Each row is a point on a landscape with many valleys, with its height.
From any point a ball takes the steepest step (drop divided by distance) to one of its 6 nearest points. It stops when none of these is lower. Distance is the straight distance between rows; heights are no part of it.
nugu (h 129): [-32 -11 -59 -32 -29  -3 -44  38 -16 -14  28  -6  53  36   6 -29 -65   0
  -9  -5]
Dil (h 608): [ 10 -53  46  -1   3  28 -64 -31  43  47  10 -84   3 -67  29  -6  -3  -8
  10  44]
bepan (h 505): [-26 -21  17 -27  20  40 -30 -15 -18  66 -31 -22 -38 -34 -10 -12  48  -8
 -18  20]
makup (h 421): [ -2   3 -23 -18  33   7   4  47  31   3 -10 -49  19   9   8 -23 -19 -16
   7  25]
duril (h 519): [ 52  25   7  15   6 -34  45 -15 -11 -33  -1   2   1  34  48  11   5 -10
  49  -3]
Zarab (h 446): [-27  -7  -5 -21  -9   8  -4 -15 -30  22 -36  36 -32 -11 -34  17  18  26
 -20 -25]
Tatut (h 239): [ -6  22 -31 -13 -24  -1 -24  30 -22 -19  39   7  37  43   5 -13 -44  -2
  -6  -8]
Vilus (h 63): [ 27  19   3  14 -26 -17  -1 -19 -11 -35  24  41   4  29  -6  18 -12  11
  19  -5]
Fovus (h 618): [-17 -40 -13   2 -36   4 -56 -22 -23   1  -8 -20  31  -7  13  15 -39  12
  23   4]
fusa (h 243): [ 38  17   6  39 -42  -4 -25 -21   6 -48  67  53  14  26 -23  29 -25  26
   8  -2]
migu (h 557): [-45  11 -51 -60  11 -59  18  49 -51  16 -29 -36  13  47  36 -40 -11 -11
 -61  -2]
punes (h 276): [ 38  13  18  31   7   1   8  17  52 -53  50  -1  24  19  -5   2 -20   1
  19   5]
pasaz (h 430): [-18 -13  35  41 -36  26  29 -57  16  -6  10  54 -45 -36 -49  20  43  29
 -29 -30]
medis (h 487): [-33 -24  15   9  37  51 -23  33  66  38   9 -50   3 -42 -35 -15 -17 -20
 -24  33]
dosat (h 599): [ -8 -10   5 -12 -25 -14  20 -32 -49  10 -30  55 -33  11 -17  21  24  19
  -3 -25]
runag (h 395): [-28   1 -52 -36  21  -1  -8  52   5   7  -7 -51  37  18  16 -39 -37 -20
 -11  14]
Gomu (h 450): [-16  -6  40  12  30  50  10 -41  16  44 -16   6 -67 -66 -19  -6  76 -11
 -21  -4]
firu (h 270): [ 34  39 -19 -15 -19 -27  10  19 -29 -29  32  47  12  36  -5   7 -13  -1
 -13  -5]
gegik (h 274): [ 25  -5  34  59 -56  -5   0 -58  22 -49  38  57  -5  -9 -14  37   9  34
   6 -11]
Foro (h 319): [-50 -10 -26 -27   7  20 -32  29  -2  38 -27  -6  -7 -10 -18 -10 -13   6
 -38   7]
Miv (h 601): [ 19   5  34  45   4  11  62 -48  26 -17   1  36 -60 -38   1   9  68 -10
  10 -20]
Vezi (h 470): [  7 -15  -2   6 -27   5 -25  -4   7   8 -10  -4  -2   1  -6  10  -9  14
  12  -6]
luro (h 312): [ -5  14 -44 -32 -26 -28 -23   0 -52 -17  26  -9  36  62  29  -6 -43  11
  19   8]
dov (h 413): [ 20   3   9  31 -15  -8  28 -49 -23 -16 -14  35 -22   2   9  10  25   9
  40 -18]
pato (h 488): [ 49  70  28  27  34 -34  78  43  17 -43  54  49 -21  27 -18   2  14 -12
 -34 -28]
norir (h 448): [-29 -42  16   4  -2  52 -64   1  32  42  -8 -51   4 -51 -19   2 -23   2
 -15  29]
futoz (h 598): [ 58  45   5   5  37 -79  70  24 -48 -23  -7  32 -11   9  31  -2  31 -19
  -6 -25]
Pozel (h 198): [ 28  14   2  17 -43 -20  -7 -44 -41 -33  29  56  14  28 -14  32   1  32
  12 -21]
fadeb (h 313): [ 22  24 -11  20 -21  -2 -27  17  14 -40  72  25  42  26 -21   3 -44   1
   5   7]
nafo (h 252): [-64 -14 -36 -23  -8  26 -45  37  20  14  -5 -18  35   5 -39 -18 -43   3
 -33   1]
besel (h 254): [ 23  10   8   9  26  -6  50 -14 -13  14 -35  25 -48 -32  17  -8  62 -16
  17  -8]
kema (h 285): [-26 -17 -44 -41  32 -23   6  57  -9  -2  -4 -71  38  46  50 -51 -27 -18
  18  26]
Tofel (h 565): [ -8  14 -24 -37  59 -39  41  53 -12  31 -50 -40  -5  12  30 -30  16 -18
 -20   7]
lalog (h 526): [ -4 -46  13  20 -13  38 -54  -1  47  12  12 -61  30 -57   3   0 -37  -4
  -3  23]
subi (h 534): [  6 -18   6  -5 -16   7 -19 -49 -29  23 -31 -11  -9  -8  32  19  14   8
  35  12]
feket (h 174): [-29 -55  -7 -22   4  18 -50  -9 -14  26  -6 -81  42  -9  36 -16 -28 -18
  34  37]
suf (h 396): [-30 -38   8   3 -20  41 -58  -2  33  37  -1 -13   4 -52 -43  -1 -19  18
 -41   8]
Kisu (h 549): [  6  -3  -3 -29  11 -16  17  -5 -29  22 -48  -7  -1   8  34 -10  22 -15
  12   2]
belun (h 638): [ 29 -19  22  21  -9  16  -6 -42  15   6 -11 -27 -22 -35  33   9  36 -14
  45  19]
fote (h 382): [-55 -30  -8 -32 -20  22 -57 -17  -7  58 -27 -15 -14 -20 -35   5  -4  14
 -41  -7]
vovo (h 748): [-23 -52   6 -27 -23  17 -81 -45 -24  57 -14 -64   7 -26  32  -8   0  12
  14  27]
buzem (h 681): [-18 -28 -32 -42   8   5 -19   7  -9  33 -33 -51  15  10  33 -13   4 -22
  14  32]
pemu (h 454): [ -1  29   9   3  52  -1  32  52  46   0  -2  -7  -3   9 -13 -17  -4 -20
 -11   7]
Tepof (h 166): [ 26   4  32  61 -34   5  13 -28  38 -55  44  26  15   4  -2  31  -3  19
  16   3]
radig (h 494): [ 19  22  24  36   8   4  50 -15  28 -18  18  44 -29 -16 -26  14  30  -5
  -5 -20]
nur (h 824): [ 21  27  -3 -15   1 -45  63 -11 -66 -10 -31  52 -33   3  -9  23  44  10
 -11 -40]
Dide (h 451): [-28  14 -11 -25  65  22  13  46  28  40 -32 -42 -10 -14 -11 -34  13 -27
 -28   8]
zev (h 469): [-17  38 -47 -41   3 -31   2  52 -39 -11  16  33  22  49 -20 -13 -20  10
 -53 -12]
Badeb (h 489): [-19  32 -28 -32  40 -19  23  63  -9   6  -5  -5   8  24 -11 -22 -11  -5
 -41 -15]
bolir (h 573): [ 32  -8  24  55 -25  -3  22 -60  21 -20   0   6 -18 -17  33  23  39   4
  52   3]
teb (h 388): [ 20  -4   7   6  10   1  15   0   1  -6 -26 -14   0  17  34  -4  -3 -17
  42  19]
popo (h 342): [ 35  44   7   9  21 -27  44   7  -4 -26  17  43 -15  25 -10   3  13  -3
  -5 -14]
nobi (h 496): [-26 -10 -32 -26 -12 -13 -19  10 -21   1 -28 -11  10  28   7 -11 -16   4
  -5   6]
ruva (h 508): [ 28  16 -10  -7  34 -18  36  32   0 -17 -13 -32   6  25  43 -23  -7 -28
  28   9]
Tusi (h 412): [  8   2 -29 -31  12 -29   6  27 -26 -18  15 -39  41  47  45 -20 -29 -24
  36   9]
silov (h 507): [-14  17  19  15  -4  12  31 -13  -6 -23  28  70 -36   5 -67  23  11  26
 -34 -43]
zibo (h 486): [-14 -20  22   7  16  32 -23  -2  43  38  -9 -27 -19 -42  -8   2  25  -4
  -2  14]
kupu (h 632): [ -7 -44  22  -5  20  29 -35   4  34  20  -3 -90  29 -18  32 -18 -16 -16
  35  40]
gepuf (h 385): [ 28  71  -1 -13   6 -36  38  38 -43 -37  52  69  -6  39 -32  10   3   5
 -40 -20]
tebam (h 314): [  5  32  -5  11 -27   2 -30  13  -9 -42  67  54  26  37 -49  20 -27  16
 -20 -10]
gere (h 503): [ 16  -1  17  25  13  17  13   0  45  -9  -7 -31  -5 -14  13   4  -4 -15
  27  15]
Dopav (h 536): [  4   4   4 -11   1  -2  36 -12 -14  -3 -17  34 -26   6 -13   6  28  13
  -2 -12]
vul (h 531): [  1   6  30  20  16  14  48 -31  12   6 -13  30 -58 -44 -10   4  61  -8
   0 -10]
Nobe (h 405): [-36 -18  37  21  10  47  -3 -21  34  32  -5   6 -45 -66 -51   8  38   2
 -35  -7]
gutat (h 317): [  0 -20  46  62 -17  17  -3 -38  56  -6  13   5 -17 -45 -17  16   7  16
 -12  -2]
lil (h 626): [ -6 -38  19  -6 -21  14 -30 -50  -6  37 -30  -6 -14 -34  -3  14  25   8
   1   5]
koze (h 738): [-10 -34  -1  20 -54  13 -59 -47  10  -9   6  17  17 -27 -19  24 -50  25
  -7  -5]
dul (h 406): [  0 -14 -13  -9 -13   1 -18  -4  -9  -7  -3 -36  37  22  40   3 -34  -9
  46  16]
fof (h 445): [ -2  30   1  -5  24 -16  23  32   8  -9   8  35 -13  18 -38  -6  -3   0
 -28 -20]
zuf (h 577): [ 11 -12   2  27 -55  -8   5 -78 -48  -7 -12  47 -19   9  -6  36  25  28
  23 -19]
Gati (h 548): [  6 -14  32  37 -22  17  24 -71   7   0 -12  37 -42 -44   7  19  63  10
  10 -17]
nos (h 328): [-36   3 -20  -7  30  19 -13  64  50  -4  27 -30  45  10 -20 -31 -49 -18
  -2   6]
tuli (h 329): [ 11   9 -14   6 -50  -7 -48   0 -12 -44  54  25  49  26 -11  11 -57  15
   0  -1]
geba (h 525): [ -2  11   4 -21  42   1  32  18  -3  30 -39  -8 -28  -9  -1 -11  32 -16
 -14   1]
gigaz (h 672): [  0 -31  17  -9  -1  17 -19 -19   7  21 -25 -39   3 -29  32   2  21  -9
  30  31]
tor (h 57): [ 19  -7  -3  -4 -15  -7   3 -27 -33 -15 -15  -2  13  15  34  -3   0   1
  46   6]
gaki (h 589): [ -5  26 -32 -48  -6 -46  10  11 -75  -3 -22  37   2  41   4  11   0  14
 -33 -18]
rol (h 581): [ 16  43  -2 -15  54 -59  65  57 -35   3 -24   5  -5  13  15 -15  22 -15
 -27 -25]
tuki (h 357): [ -5 -14 -13   8 -16  14 -36  22  29 -22  28 -15  41  -4  -5  -2 -64   2
   4  -5]
vatis (h 416): [ 34  37 -10 -16   9 -50  34  31 -39 -22   0   9   9  44  36   4  -5  -2
  11  -7]
fif (h 343): [ 18  -6   9  20 -16   7   8 -14  14  -8  -6  12 -13  -8  -1  18   0  10
  22  -8]
zez (h 462): [  0  -2   8  19  21  21  -1  21  51  -1   2 -15   7 -12  -7  -6 -10  -6
  15   4]
gipo (h 397): [-22   8 -11  -1  36  17   1  43  40  21 -16 -19  -4  -6 -19 -13  -8  -8
 -11   0]

For each start below, name the point where the ball stops.
silov: Vilus
norir: nugu
medis: nugu
Badeb: nugu

Call two points neighbours if one is among the 6 nearest of the other. Go from one point of each pair to the other, from neighbour to neighbour, staying as low as possible. Name the highest point that can't be avoided.
kema, besel: dov
Vilus, feket: dul
tor, kema: runag
Vilus, nugu: firu
